Each row is a point on a landscape with many valleys, with its height.
From any point a ball rolls to the lowest of the 3 points nearest to it. It stops when none of these is lower. Distance is the straight distance between rows; heights are no part of it.
sir: [-10,-28,11,-7,-11,18,47,-5,29,36,3,-25,-20,-18,-22,-5,8,-12,22,1,-18,-11,-8,-21,17,-21,-20,4,17,-8,9,-3,-15,25]  h=146
Ziz: [-5,44,-36,53,1,-25,-43,-16,-16,-21,-1,-16,-7,-7,9,-10,-4,34,-33,7,-12,-6,23,16,-79,19,7,-27,-50,-5,49,-12,16,-28]  h=348
ful: [-7,-12,30,-74,17,28,-18,-8,-24,65,-14,64,-19,-14,-17,-23,17,-43,-9,-11,23,-19,-10,20,80,-21,-13,58,-47,23,-76,-21,6,-4]  h=164
Tezun: [5,-40,18,-66,6,25,25,13,-4,23,-14,1,27,-1,11,18,13,-39,24,7,0,-2,0,-15,72,-35,-12,32,13,31,-22,-25,6,-6]  h=90
nilus: [5,-23,10,-33,7,24,55,-1,5,-52,-7,-53,37,-5,19,34,20,-40,21,5,10,29,12,-4,24,-19,-25,12,31,28,2,-3,-19,-35]  h=63
mugu: [6,1,-29,23,-1,-12,27,0,27,-27,-8,-20,-20,-12,-2,11,-2,-10,22,-7,-5,5,-14,-9,-5,-5,-2,-20,19,-4,-2,3,-8,19]  h=141
somu: [-66,-1,45,-44,-14,33,-29,11,-12,74,-10,28,-3,-22,0,-37,14,-19,-16,0,-11,-36,1,54,44,-9,-23,21,-57,10,-8,-38,54,-10]  h=360
mitig: [15,-13,-1,9,-5,-8,-39,15,-30,-14,6,31,19,30,1,2,20,-11,13,19,49,6,-11,0,20,21,38,-11,21,17,-33,20,5,-8]  h=179
fof: [-21,-17,13,-40,-36,10,63,1,25,43,-24,-64,-9,-39,29,-21,15,-21,13,1,-29,1,12,14,-17,-42,-27,-9,-12,1,29,-11,26,-11]  h=85
fara: [-5,37,2,-3,-16,-5,15,-21,4,-43,-21,-79,1,-6,17,-8,23,-25,15,10,8,32,33,-6,-24,-16,-6,-18,14,1,28,-20,30,-40]  h=274
Vibom: [16,6,-8,-4,31,-2,24,-41,0,-107,10,-29,34,7,30,33,-8,-4,14,-29,0,32,-2,-10,12,-8,-2,11,59,10,-22,13,-23,-30]  h=182
sifuf: [18,-9,-8,17,-13,-3,-36,10,-15,16,10,63,4,27,-10,-5,10,4,-1,12,28,10,-13,-3,-3,28,45,-21,2,-12,-33,35,-2,18]  h=193
zurur: [41,5,-22,15,4,-15,-28,-22,-31,-67,4,-10,34,28,26,10,2,2,23,22,32,25,19,4,17,24,17,-6,34,25,-23,24,-6,-39]  h=362
vudi: [6,-1,28,-16,-12,0,-37,32,-42,24,-14,65,6,32,-1,11,19,-35,-2,30,26,-3,-23,-13,57,27,26,21,2,16,-48,5,12,3]  h=217
Tib: [18,-29,-6,-5,11,-7,6,9,16,-8,22,29,14,1,-31,42,-10,-15,30,-16,7,24,-16,-27,23,-14,12,25,42,-2,-45,25,-41,13]  h=313
Kinu: [-21,43,6,16,-24,-29,7,-13,-12,-11,-31,-54,-10,-10,19,-13,21,-1,-25,11,-53,-12,15,14,-62,6,-21,-24,-33,-7,52,-18,42,-28]  h=379
rolis: [-16,-29,-2,37,27,7,-14,10,34,55,26,50,-32,-28,-45,9,-30,39,-12,-24,-18,-20,-19,-21,-18,13,-15,12,-19,-34,-17,27,-43,56]  h=324
vimab: [-19,-20,2,22,-4,16,-9,16,42,72,19,39,-50,-22,-29,-30,-25,30,-10,-18,-45,-28,-30,-18,-10,3,-22,21,-41,-35,25,13,-47,38]  h=80
vuso: [0,-6,-9,13,4,-2,12,17,21,5,11,1,-9,-6,-32,-2,-12,-12,20,-4,4,-6,-11,-17,0,-11,-4,5,20,-18,-5,9,-30,38]  h=203
nazu: [52,39,-9,21,25,-20,-35,-43,-33,-79,-1,-19,47,39,25,11,-1,1,-15,22,27,12,35,-6,-7,14,33,-23,26,27,3,16,43,-35]  h=332
Vosu: [-35,-17,11,-17,-23,18,77,-1,40,57,-4,-46,-34,-38,-4,-25,11,-10,8,6,-35,-10,-6,-7,-16,-38,-40,-15,-8,-17,38,-31,9,24]  h=262
rapo: [21,-11,-11,-7,33,2,23,-24,9,-94,14,-41,17,-5,3,23,-17,-3,9,-35,7,22,6,-13,1,-17,-5,22,71,16,-22,14,-48,-16]  h=145
guvos: [39,7,-35,15,15,-14,-29,-7,-21,-66,-2,4,17,30,6,17,-11,15,-2,6,33,16,8,-14,-20,20,27,-21,37,15,-12,24,3,-12]  h=314
berom: [27,9,-8,35,-18,-18,-68,9,-43,7,7,49,14,39,-13,-15,-1,14,-23,25,39,21,-7,12,-22,47,52,-37,-13,15,-16,27,13,-16]  h=244
vusug: [-15,-15,-19,36,4,-13,-54,22,0,51,13,44,-22,4,-33,-7,-24,62,-28,-20,-11,0,-2,16,-68,45,21,-25,-48,-26,38,17,-34,9]  h=329
bunov: [2,35,-9,3,-11,-12,-34,-8,-23,-20,-19,-30,13,21,24,-8,18,-26,4,21,22,13,22,20,0,13,-9,-14,-5,15,25,10,41,-23]  h=157
zumeg: [23,-15,-17,-3,-2,4,4,3,14,-8,12,9,7,20,4,17,5,-9,24,0,20,22,-16,-24,8,-7,2,3,42,-9,-12,30,-16,14]  h=178
Godi: [4,6,21,-37,-22,12,-3,2,-8,-34,-10,-61,45,15,35,36,33,-45,20,10,13,20,22,11,32,-7,-14,14,2,48,4,-12,23,-67]  h=62
nidaz: [-21,-5,47,-48,-23,13,-36,26,-12,56,-8,7,9,3,14,-10,33,-33,1,25,17,-21,1,33,55,-11,-2,19,-15,31,-25,-34,56,-11]  h=208
sive: [28,19,-2,-5,3,5,5,-29,-10,-80,-8,-49,47,22,40,52,12,-17,12,20,14,24,31,-5,15,-8,-7,-17,29,47,-4,15,-4,-56]  h=386
dumu: [-58,-8,49,-28,-28,14,8,5,16,78,-8,-16,-16,-20,22,-44,9,-17,-22,-8,-36,-43,3,34,-1,-21,-33,1,-65,13,40,-26,29,1]  h=333
nabed: [3,39,5,11,7,3,45,-44,22,-70,-20,-59,-11,-33,6,17,-37,17,-1,-21,-21,17,16,4,-25,-9,-7,-10,45,-43,2,-22,-16,4]  h=511
dez: [-50,23,7,-5,-30,-7,14,9,4,51,-23,-57,-17,-17,16,-27,31,-14,-12,14,-44,-19,10,23,-25,-16,-42,-23,-47,10,53,-15,50,-22]  h=284
Sab: [12,-8,-7,6,-12,3,-9,5,-5,-31,-2,0,27,27,8,33,16,-30,27,22,23,21,-4,-16,22,-1,8,-4,26,18,-12,30,-13,-13]  h=119
Labo: [-15,13,-33,49,-9,-7,-33,8,6,2,7,-4,-9,-2,-5,-6,-8,28,-21,11,-1,-2,-7,-14,-48,9,15,-15,-23,-29,31,16,7,17]  h=303
saz: [-28,-1,11,39,-8,0,-80,29,-20,48,16,65,9,17,-14,-11,2,41,-49,-6,17,16,-12,27,-45,54,42,-30,-65,-3,26,10,-1,-22]  h=420
megam: [22,6,-50,40,26,-34,3,-4,-12,-45,21,5,-3,17,-20,-5,-27,29,-9,-9,18,6,-2,-10,-36,-3,23,-20,16,-32,1,21,-24,40]  h=534
Zek: [-11,-12,22,-52,-14,13,25,9,1,19,-19,-16,3,-9,24,0,30,-35,27,15,-7,-12,4,3,25,-6,-13,10,4,20,8,1,17,-7]  h=108
gidal: [-25,13,-10,49,-12,-15,-65,18,20,51,21,34,-25,9,-3,-12,-6,33,-25,-1,-18,10,-16,13,-58,39,8,-19,-69,-13,38,9,-15,-4]  h=444
Ziba: [-19,2,-12,44,-19,-23,2,-7,6,17,3,-17,-31,-15,-15,-1,-8,20,-10,-8,-28,-10,-7,5,-52,3,-18,-8,-12,-8,38,3,-22,28]  h=261
visi: [6,-29,24,-44,22,43,8,-6,-15,61,3,55,-19,8,-16,-11,4,-9,8,-3,18,-11,-36,-11,66,-19,-5,59,-23,19,-69,-11,-22,0]  h=96
bakoz: [-4,-36,41,-64,-14,18,10,14,4,25,-22,-21,25,-5,32,-3,35,-49,33,3,13,-8,10,27,62,-12,-19,25,-2,46,0,-23,34,-27]  h=105
fer: [-6,0,33,-78,0,29,-39,4,-42,48,-12,65,-3,7,-2,-4,22,-46,-5,14,31,-9,-14,9,74,-14,5,52,-32,44,-78,-14,25,-23]  h=167
lasor: [24,-26,15,-12,-1,24,10,24,12,-9,16,15,22,12,-5,29,-9,-27,42,-3,16,15,-35,-21,44,-6,0,16,30,18,-40,18,-31,0]  h=234
Kobop: [47,32,-36,19,28,-20,-7,-32,-48,-85,7,1,26,11,7,2,-30,21,-24,-3,13,14,28,2,-2,3,39,-17,53,-1,4,8,-2,-6]  h=109
buzik: [22,-21,-6,19,4,-12,-25,12,-14,-3,31,51,6,25,-24,9,-3,17,21,7,32,17,-27,-35,4,1,38,-12,30,-25,-42,28,-24,28]  h=326
keve: [28,-9,-36,30,9,-24,0,9,-7,-31,21,14,-5,-1,-9,15,-19,12,10,-10,16,5,-5,-11,-26,-4,28,-23,32,-23,-22,19,-16,7]  h=572
lum: [-48,-2,30,-35,-27,12,-5,12,16,74,-24,-8,-7,-19,21,-30,14,-26,-9,6,-14,-20,0,30,13,-4,-20,5,-41,11,35,-25,53,-1]  h=299
reva: [7,-23,13,-51,-12,20,42,2,17,0,-25,-64,33,-4,21,22,32,-31,28,-7,6,16,26,-2,24,-24,-23,4,32,26,30,-13,-8,-23]  h=78
sadaz: [-27,7,10,7,-23,10,-49,32,4,59,-9,52,-13,16,-16,-15,-1,27,-30,-4,6,0,-25,9,7,46,19,-5,-53,-12,6,5,7,9]  h=402
biz: [19,15,-26,17,11,-20,-20,-9,-16,-42,-6,-16,2,13,7,18,1,4,15,-1,19,7,1,5,-23,21,-1,-13,17,2,16,16,22,-3]  h=67
puvo: [11,-33,27,-16,10,36,1,11,-11,30,25,76,-15,8,-32,11,1,-7,26,10,22,6,-37,-33,59,5,13,36,4,11,-66,15,-39,26]  h=113
Mepo: [6,3,6,-14,-6,-2,51,-9,19,4,-24,-49,-14,-23,21,-1,3,-18,28,-11,7,3,2,-6,-4,-13,-20,-5,8,7,20,-19,-4,-2]  h=143
fivuz: [-22,21,5,-17,-19,-1,5,11,8,9,-35,-45,-1,-5,14,0,25,-24,11,8,3,1,6,9,-3,-15,-5,-18,-1,12,22,-3,40,-14]  h=159
fasu: [28,-25,3,1,15,14,-7,11,-10,18,16,64,4,10,-18,14,2,-10,15,-12,31,-4,-44,-25,32,10,26,17,33,-10,-74,19,-28,36]  h=155
rugok: [15,-10,-24,56,19,-21,-3,24,-4,6,24,43,-15,0,-40,7,-20,33,-6,-7,20,2,-11,-21,-34,19,24,-4,6,-25,-8,28,-53,53]  h=387
kodol: [-12,-23,46,-43,-14,14,33,0,18,57,-6,9,-1,-7,10,-8,23,-29,24,2,-12,-18,-7,-8,36,-14,-17,16,-2,7,8,-21,14,10]  h=82
kud: [-21,-31,2,3,-10,18,35,5,46,42,7,-2,-37,-30,-15,-13,5,20,-7,-5,-55,-24,-30,-10,-21,-17,-40,-5,-12,-28,24,-5,-22,37]  h=368
fom: [-12,-16,46,-58,-4,12,-18,25,-31,43,7,16,19,12,9,-5,33,-54,18,12,22,-33,8,36,75,-12,-4,42,-10,62,-40,-36,41,-26]  h=188
raraz: [27,23,-29,32,28,-22,11,-22,-11,-73,-9,-28,-5,-1,9,5,-36,35,-17,-15,-8,-3,24,5,-30,-2,18,-10,34,-30,19,-5,-3,4]  h=503
ridi: [32,52,-22,44,32,-38,-31,-40,-42,-78,3,-18,13,18,36,-3,-35,40,-60,5,-29,-17,45,22,-35,46,17,-43,-1,-22,41,-24,50,-17]  h=523
Vof: [-4,-31,23,-31,-6,46,39,-2,1,48,7,46,-37,-21,-3,0,18,-7,15,4,-2,-22,-13,-14,58,-20,-11,37,-6,2,-21,-15,-25,16]  h=120
dilag: [0,-19,20,-29,6,33,91,-17,30,-57,-2,-90,15,-31,10,15,-1,-13,39,-22,-3,30,6,-16,-22,-36,-32,16,59,-6,8,-7,-47,1]  h=147
zigit: [16,28,-21,37,29,-40,27,-24,-1,-66,21,-36,-4,-20,-14,-10,-44,43,-25,-26,-40,-15,21,18,-57,0,-1,-4,31,-58,37,-32,-19,25]  h=506
tibo: [-5,-34,22,-30,6,52,35,4,33,72,16,30,-39,-26,-31,-17,-4,-4,9,-7,-24,-30,-13,-13,44,-26,-33,44,-12,-3,-27,-21,-28,42]  h=111
biv: [8,50,-28,29,-16,-31,-17,-22,-27,-45,-13,-46,-9,13,21,-9,-4,15,-20,9,-44,-5,18,0,-55,4,-8,-34,-34,-20,41,-29,43,-38]  h=374
Ribit: [-19,-17,18,-19,4,17,22,8,28,65,-1,35,-7,-5,-14,-2,-3,-1,4,1,-3,-22,-15,-7,30,-7,-18,24,-17,-13,-4,-18,11,37]  h=116
Nakis: [-14,-31,-23,24,2,-6,3,14,29,34,17,23,-18,-7,-26,-1,-5,28,-9,-17,-11,-4,-18,-24,-19,6,3,-17,0,-29,-7,17,-20,52]  h=280
vuz: [18,-40,32,-75,5,33,20,-9,-10,45,-9,48,2,-1,-19,5,15,-37,20,-5,14,-22,-2,1,79,-29,-2,52,-5,39,-44,-20,-6,-9]  h=94
vasu: [-2,12,-3,6,2,3,67,-10,20,-19,-21,-71,-17,-28,11,0,3,5,-3,-10,-27,15,21,6,-43,-29,-33,-27,9,-7,18,-13,21,5]  h=194
nator: [-14,-10,-20,51,6,-12,-14,11,35,40,40,16,-42,-19,-42,-5,-31,52,-20,-34,-27,-20,-18,-9,-60,-1,-9,0,-26,-46,10,20,-44,40]  h=319
lir: [25,48,-9,3,-5,-10,-9,-28,-23,-76,-23,-49,20,9,38,10,11,-29,11,25,2,16,39,11,-5,11,5,-15,11,15,24,-5,55,-46]  h=223
Ket: [-34,1,15,2,-29,12,-54,25,-3,42,-3,31,6,-7,-4,-12,22,-10,1,7,5,-6,-22,29,-3,21,-1,3,-44,-2,15,9,27,9]  h=409
Nezar: [-13,13,-13,13,-22,-15,8,15,17,19,-16,-18,-15,-12,2,-2,12,-1,-2,20,-19,-2,-11,8,-32,-6,-8,-12,-11,-13,23,5,6,-2]  h=214
Rupab: [-17,24,27,-46,-21,18,40,11,-1,9,-22,-94,23,-2,36,-1,34,-28,13,14,-6,-11,36,26,7,-22,-27,-2,-4,31,35,-28,40,-25]  h=114
tafi: [16,5,-42,52,20,-25,-15,-5,-15,-43,9,15,-16,16,-13,-4,-4,33,-12,1,25,0,-3,-8,-47,12,33,-16,-1,-10,11,22,-8,24]  h=552
nivi: [-17,9,20,-14,-11,2,68,-2,34,8,-19,-71,-34,-35,10,-1,0,-13,20,0,-37,9,0,-4,-39,-34,-47,-2,5,-10,31,-11,-6,11]  h=219
gef: [-25,-20,26,-32,5,27,29,-6,11,71,-8,59,-27,-20,-22,-34,2,-13,-8,-9,21,-24,-10,-7,67,-20,-18,45,-35,5,-53,-16,6,7]  h=102
nofa: [-5,-45,20,-49,-4,14,30,4,8,-17,1,-34,47,4,36,23,39,-52,22,11,24,8,34,5,49,-32,-15,27,13,59,-5,-15,0,-46]  h=83
pazef: [-27,3,42,-12,-29,5,-59,9,-23,58,-17,78,1,9,-20,-17,15,4,-30,18,23,-10,-19,9,24,46,24,17,-32,2,-21,-13,37,9]  h=399
bur: [31,35,-2,7,6,-28,-1,-45,-23,-79,-21,-40,25,22,23,21,-18,9,-8,15,1,11,35,9,3,19,13,-13,53,8,5,2,20,-12]  h=294
nikom: [10,26,-27,37,15,-31,2,-27,0,-46,6,-39,-27,-19,-19,-19,-18,39,-34,-16,-42,-12,19,-17,-58,4,1,-18,4,-42,27,-14,-8,15]  h=507
Kam: [4,-30,-4,-19,0,9,43,10,31,11,5,-17,-11,-8,-11,18,14,-20,37,-6,4,10,-1,-11,14,-15,-19,2,35,3,-12,-1,-28,27]  h=177
Tiseg: [37,30,-37,22,46,-32,11,-24,-21,-65,9,-16,14,3,-21,8,-45,35,-16,-21,3,5,16,-4,-14,-4,24,12,47,-23,7,4,-27,19]  h=462
peba: [15,25,-21,14,-2,-21,-46,-7,-30,-41,-1,12,1,27,3,4,-1,1,-6,25,39,15,8,10,-10,20,34,-30,-5,26,-3,37,27,-11]  h=101
nolev: [-3,2,-32,48,7,-18,-41,11,-20,9,9,50,-9,12,-30,1,-11,46,-37,-6,8,18,-16,-4,-61,31,34,-21,-46,-12,13,8,-16,25]  h=103
zez: [-23,-14,-6,43,5,8,-19,19,25,56,11,34,-23,-1,-21,-2,-20,27,-15,-3,-29,-10,-25,-15,-34,21,-11,8,-30,-33,15,4,-37,36]  h=238
zubo: [-36,2,11,3,-23,-10,-32,15,6,49,-4,2,-20,-5,3,-16,18,13,-16,12,-26,-4,-12,28,-10,22,-16,-9,-49,-22,33,-6,18,-11]  h=422
gazem: [5,-18,-5,-13,-16,-1,-2,14,7,20,-10,5,10,12,14,10,17,-24,15,14,2,-4,-6,2,25,0,6,6,7,6,-10,8,24,-8]  h=130
kuzab: [15,20,-23,27,26,-35,34,-28,4,-75,4,-51,3,-15,-13,6,-33,8,-4,-22,-11,17,18,-18,-33,-12,-11,4,45,-28,9,9,-40,1]  h=508
Lunok: [-54,21,28,-25,-27,17,-53,23,-12,82,-5,61,-8,1,-21,-15,6,8,-39,-1,1,-21,-13,22,36,29,-10,22,-69,0,-9,-4,30,-2]  h=397
lafaz: [12,-31,-5,-18,18,8,29,10,15,-28,13,-9,14,-11,1,37,-4,-13,52,0,1,16,-18,-24,15,-28,-10,11,50,-4,-30,9,-46,4]  h=206
gat: [44,9,-23,22,51,-22,22,-46,-6,-115,25,-31,50,2,13,8,-29,18,-6,-11,17,14,29,5,19,-9,15,18,84,2,-24,20,-43,-14]  h=230
Vez: [3,59,-9,11,-26,-12,-2,-31,-10,-38,-18,-58,-13,-3,29,-1,8,14,-7,13,-34,-8,32,6,-24,-6,-14,-28,-7,10,41,-19,45,-30]  h=411
lodu: [-8,-4,-33,43,-1,-22,-8,13,-2,19,4,35,-14,-7,-23,-7,-26,27,-8,-5,-10,10,-11,-10,-45,15,21,-10,-21,-28,-2,19,-30,43]  h=236
gini: [42,24,-18,24,57,-37,28,-39,-5,-102,8,-43,34,-9,-11,-22,-56,22,-34,-27,-23,-13,47,5,-23,31,16,1,74,-44,4,-12,-19,17]  h=517
pum: [4,17,-19,-23,-14,10,20,-12,4,-46,-4,-33,7,7,27,30,3,-23,33,4,3,30,7,-4,-2,-7,-11,-1,31,8,-1,8,-3,-16]  h=87
vamo: [25,45,-38,48,14,-31,-10,-24,-23,-52,-5,-28,-21,-5,-2,-11,-37,48,-49,7,-43,0,34,12,-72,11,16,-41,5,-32,54,-21,5,-2]  h=509
merid: [-34,-23,25,-35,-12,35,36,-1,30,78,4,18,-38,-28,-7,-42,-3,1,-28,-19,-22,-43,6,-6,11,-25,-38,26,-31,-8,2,-28,-9,35]  h=72
Fabi: [27,13,-29,24,0,-16,-38,8,-22,-22,4,33,23,27,-12,-2,1,13,-8,10,32,24,-5,-6,-25,25,33,-20,2,-2,-20,35,19,17]  h=220
zinul: [32,-9,-28,7,28,-5,-4,-12,5,-90,0,4,38,25,1,27,-18,-3,18,-6,24,34,-8,-32,17,-9,15,2,47,16,-23,39,-40,-25]  h=304
tuzop: [3,-15,-13,-7,0,-1,32,-15,22,-57,-1,-40,7,-7,4,23,-12,-7,27,-14,7,16,8,-9,1,-17,-14,2,36,-4,5,6,-33,-7]  h=107
Tudu: [1,20,-18,42,-3,-18,-55,13,-45,-1,8,30,11,24,2,-3,-2,12,-26,3,32,8,1,-2,-40,32,40,-26,-24,-4,10,12,28,-2]  h=270
val: [28,-22,-15,31,18,-18,-38,22,-16,-16,18,83,16,32,-8,-5,3,18,-8,5,46,21,-15,-9,-10,25,65,-25,8,0,-47,46,-19,22]  h=240
femos: [51,-10,-35,23,15,-22,-32,9,-19,-66,14,37,38,30,-4,15,-17,21,6,-5,46,21,-16,-13,-6,13,38,-11,43,8,-31,37,-28,-9]  h=488
Boz: [12,4,-35,56,4,-38,-35,5,-8,-19,6,13,-6,5,-34,-16,-25,44,-39,-7,-4,-2,8,9,-68,18,32,-42,-47,-28,24,8,-15,-7]  h=205
Befa: [71,19,-20,23,45,-7,-7,-39,-28,-109,4,-6,55,35,29,4,-30,22,-18,-10,9,20,16,-4,9,6,25,5,60,8,-15,38,-30,-30]  h=380
Duf: [5,-21,15,-9,3,9,-15,26,3,33,15,49,-9,16,1,16,-9,4,13,3,15,1,-32,-16,32,11,21,8,8,-5,-41,1,-10,16]  h=122
sema: [44,1,-41,19,43,-33,-7,5,-34,-70,41,25,23,14,-27,6,-32,31,10,-13,38,14,-3,-12,0,0,41,-20,61,-7,-26,35,-37,19]  h=654
Rofa: [-32,16,9,-7,-38,-2,21,14,14,37,-18,-30,-6,-10,20,-24,17,-13,2,13,-14,-11,19,19,-10,-10,-17,-19,-20,6,31,-12,34,-13]  h=224
busoz: [-2,-27,16,-48,9,35,45,11,30,33,4,-1,8,-8,1,21,11,-28,24,-4,9,10,0,-31,60,-32,-19,38,27,22,-15,-12,-31,6]  h=84
vaviv: [-26,1,42,-39,-11,4,-12,33,1,55,-11,-29,11,-10,21,-8,21,-49,12,15,10,-14,26,45,34,-10,-15,21,-27,39,28,-26,64,-12]  h=250
sotut: [-35,-5,1,9,-18,14,38,12,35,40,-6,-26,-19,-30,-8,7,-8,3,5,-10,-43,-18,-4,-3,-44,-10,-44,-17,-16,-17,43,-15,2,3]  h=337
zef: [56,38,-24,23,47,-13,2,-37,-12,-117,4,-16,43,19,30,13,-21,16,6,-2,3,13,19,9,-6,16,17,-4,70,19,-1,6,1,-46]  h=449
vusa: [-8,44,-28,37,-9,-30,-9,-13,-4,-18,-8,-19,-21,3,10,-13,-10,40,-18,-6,-22,-1,2,0,-57,1,3,-18,-19,-15,23,-8,27,-2]  h=325
Tidek: [-38,22,-8,36,-16,-17,-55,9,-11,25,0,4,-12,0,7,0,-1,20,-25,5,-15,8,2,21,-38,27,8,-13,-58,-9,51,7,18,-20]  h=450
Fipe: [-63,-1,30,-2,-24,19,-33,11,6,76,-14,22,-6,-12,-6,-29,23,14,-17,0,-35,-34,1,39,3,12,-28,2,-61,1,30,-11,27,-3]  h=388
sevi: [-12,10,20,-20,-18,5,-36,37,-3,28,-4,8,24,16,12,1,17,-37,20,27,22,-3,-2,23,40,11,-1,-12,-9,20,-7,-4,53,-21]  h=160
modas: [23,-42,26,-49,23,34,25,12,5,27,4,40,-11,8,-17,15,16,-12,30,-4,-3,12,-12,-36,77,-35,-11,54,21,16,-43,-2,-46,0]  h=91
dar: [-23,-7,12,14,6,43,33,6,43,84,22,46,-33,-11,-44,-21,-6,20,-26,-14,-28,-27,-30,-16,20,-17,-23,29,-35,-20,-29,-4,-30,42]  h=144
Vavus: [15,-49,12,-58,23,22,42,9,27,-21,16,-4,34,4,17,39,9,-32,35,-6,12,10,-14,-25,47,-30,-14,28,30,33,-29,-8,-58,-16]  h=100
safeb: [9,-1,-18,16,-22,-2,-9,17,-8,1,8,23,-15,7,-3,0,7,-11,11,6,22,3,-20,0,0,19,25,-12,-18,5,2,30,28,1]  h=162
Saf: [-7,-12,-10,-40,-21,17,77,-14,29,-4,-28,-67,-2,-33,18,8,-7,-26,39,-11,-4,8,18,-12,-8,-27,-27,-5,19,7,16,-9,-22,-1]  h=115
Zuv: [-23,-16,31,-55,-2,16,-4,-26,6,65,-17,32,-18,-12,1,-30,18,-28,-9,3,7,-35,-2,14,53,-21,-13,45,-52,30,-34,-33,19,-13]  h=136
mil: [-15,-1,11,2,4,2,61,-11,29,-11,5,-63,-27,-42,-14,0,-13,8,2,-15,-10,6,4,-6,-40,-33,-36,-19,23,-34,12,-5,-28,33]  h=196
zad: [12,54,-5,36,22,-19,9,-27,-13,-64,-8,-51,-10,-5,27,-13,-24,23,-10,4,-62,-5,23,-11,-37,20,8,-18,8,-29,40,-35,16,0]  h=510
zufi: [-66,-5,40,-20,-20,24,-18,6,10,79,-3,37,-26,-22,-9,-36,6,7,-34,-23,-23,-34,-11,25,27,6,-35,16,-73,-19,11,-10,13,-5]  h=381
maza: [12,22,-30,42,-12,-14,-44,-14,-22,-27,-9,-16,-10,23,11,-12,-4,23,-16,9,1,-5,14,6,-46,18,17,-21,-33,-2,29,-7,43,-19]  h=344
libe: [-17,-7,-15,14,-1,-17,29,5,20,1,15,-30,-34,-25,-22,17,-8,14,4,-19,-6,11,0,-13,-40,-21,-23,-20,14,-34,0,-1,-29,39]  h=93
Lenuf: [7,-16,30,-33,-22,21,-16,34,-9,5,-4,-2,41,23,20,17,31,-40,36,28,21,1,-6,5,59,-2,-4,4,8,33,-19,-5,17,-40]  h=180
Tivi: [-3,-13,29,-33,-6,21,-4,12,-9,56,13,69,-18,0,-11,1,13,-15,-1,3,16,-18,-30,-11,57,10,2,33,-29,14,-65,-8,8,10]  h=99
gufev: [-61,-16,42,-11,-6,19,5,-3,33,90,-17,6,-18,-20,1,-40,10,9,-24,-16,-43,-30,-25,33,18,-16,-48,0,-61,-1,42,-35,18,-9]  h=354
vok: [8,-5,23,19,-6,-9,-57,26,-28,22,10,82,7,39,-8,-14,4,9,-18,26,34,8,-23,-2,5,47,66,-25,-28,9,-34,17,10,-7]  h=207

For each start below, name the point where the ball stops.
sema | nilus
nivi | nilus
vasu | nilus
Vof | busoz
nidaz | kodol
fer | busoz
Vibom | nilus
Kinu | kodol
Zuv | busoz
vudi | busoz
Vez | kodol
